The views of a scene show one set of named points, each view turned or mirrored, shifted and resized as a whole, with a little noise and some points left out.

Scene 1
View 1
K_627: [-20  -2   5  35 -39  52  10  36 -70 -45  40  -7  -1  -7 -32   4 -54 -35]
K_756: [-22   7   4  11  -3  19   9  29 -29 -28  27 -32 -15  -5  19   9 -37 -26]
K_765: [-26   6  -8  13 -33  40   1  29 -55 -27  37 -12  11   0 -10   6 -23 -26]
K_567: [ 14   2  15  16  38 -10  14 -13   7 -38  11 -37 -27 -23  47  -1 -41 -58]
K_475: [-43  17 -15 -10   0  28   0  38 -27 -15  14 -25  -9 -38 -10  33 -17 -34]
K_510: [-70  18 -29 -40 -22  28  -4  63 -40  10  32 -33  14  -8   5  38  12   8]
K_232: [-27  18 -23 -20   0  15  -1  14 -15  -5  20 -12   8 -42   9  14   6 -36]
K_841: [  9   4 -10  13 -39  40  -4 -22 -41 -29  43  25  25 -47 -39  -9  -4 -57]
K_267: [ 19  -2  19  58 -25  41  13  -5 -53 -58  36  -5 -14 -29 -34 -14 -61 -69]
K_132: [-58   8   4  23   3  31  21  72 -54 -40  16 -56 -35  10   3  31 -82 -24]
K_988: [  8  -2   7  17  -4  16   2  -4 -24 -33  30 -21  -2  -6  25  -8 -22 -38]
K_11: [-47  15 -11  -7  12  15   6  55 -23 -15  14 -50 -21  -2  32  29 -33 -13]
View 2
K_841: [-27  14 -11  17 -20  29  24   3 -25  24  15  20  -2 -26  14 -12  10   4]
K_627: [-27  21   3  24  -7   9  35  -9 -13   3   7  35   0   0  14  -5   6  14]
K_988: [-24 -15   5   6 -12   7  11   1  -7  18  -1  -6  -7  -6 -17   1   2  27]
K_765: [-21  13  12  24  -3   0  35  -9 -13   2  -2  23  -4  14   6   5   1  22]
K_567: [-20 -46   4 -29  -5   2 -35 -31  16  23   4 -30 -19 -11 -28 -14  -5  32]
K_132: [-23  -9  23   1  24 -21  35 -37  36 -29 -12  36 -11  30  -2   1 -23  43]
K_267: [-33 -17  -7   1  -6  29  51  13  -1  -1   2  46  -6 -31   2  -9  -4  24]
K_756: [-20  -9  16   6   4  -9  17 -22   4   1  -2   8 -10  12  -8  -3  -6  35]
K_232: [-23   0  -1   0 -14  14 -25 -30 -13  29  14 -17 -10 -11  -3 -14  10   5]
K_475: [-22  15  14   6   3  -4   0 -42   4   4  14  12  -8  13  14  -7   2  13]
View 3
K_841: [ 55  52 -52  24 -33  -9 -20 -48 -29  -3  35 -18 -21  11  16 -21  47  25]
K_11: [ 38  12 -21 -11  24 -25  -3   8  12 -10 -24 -16  57 -40  52  25  27  56]
K_627: [ 36  56 -25  12  18 -22  11 -21 -14 -14  43 -12  18 -34  10 -27  21  13]
K_267: [ 74  48 -49  22  30  -2  -8 -50 -41 -36  59  -9   2 -19   7 -32  12  40]
K_988: [ 69  15 -60   6   0 -10 -12 -12 -30   0  20 -15  33  -5  27 -11  38  63]
K_567: [102 -27 -74  -4  21   3 -40 -17 -21 -14 -19 -21  39  -9  63  35  25 111]
K_132: [ 33  28 -11  -3  67 -23  10   3  11 -36   6  -8  60 -71  31   8   0  42]
K_475: [ 36  28 -24   3  -4 -16 -16 -23   8 -12 -17 -20  18 -30  42  24  29  38]
K_510: [  2  28   1  -9 -27 -42   0  14  35  20 -38 -24  35 -28  41  24  54  26]
View 4
K_765: [ -9  -9  20  16  32   5  23 -13  15  27 -15   7  11  20 -12   3  20 -15]
K_132: [-18 -22  29 -41 -29  11  11 -47  -4 -11   7  43  17 -48 -12  -5  11   5]
K_841: [  1 -15  26  73  44 -10  38  24  -9  59  -3 -31   3  34   2  -8  39 -24]
K_510: [ 16  -2  10 -51  84  15  28  -4  14  13  13  30 -29  30 -25  51  -9  27]
K_756: [ -9  -3  17  -2   3 -10  -2 -33   8  21 -14  40   9  18  12   4  15   6]
K_232: [ 21  11  -2   7  49 -26   1 -11  -5  49   4  37  -8  62  24  37  19  18]
K_475: [ 15  -4  13 -12  26 -13   8 -11 -21  28  19  23  -9  19  10  33  17  18]
K_11: [ -1   4  14 -42  16  -6  -4 -44   9  10   0  57   0   9   4  34   1  23]
K_627: [-20 -23  37  33   7  10  35  -6   5  21  -6  -7  20  -8  -9 -20  35 -27]
K_567: [  7  31   3  -3 -27 -61 -62 -61  -3  44 -17  88   7  60  70  26  24  40]

In a view up to two points have been moved. Name them for each view, in the order of its rows, or write -.
view 1 => K_567
view 2 => K_627, K_232
view 3 => -
view 4 => K_841
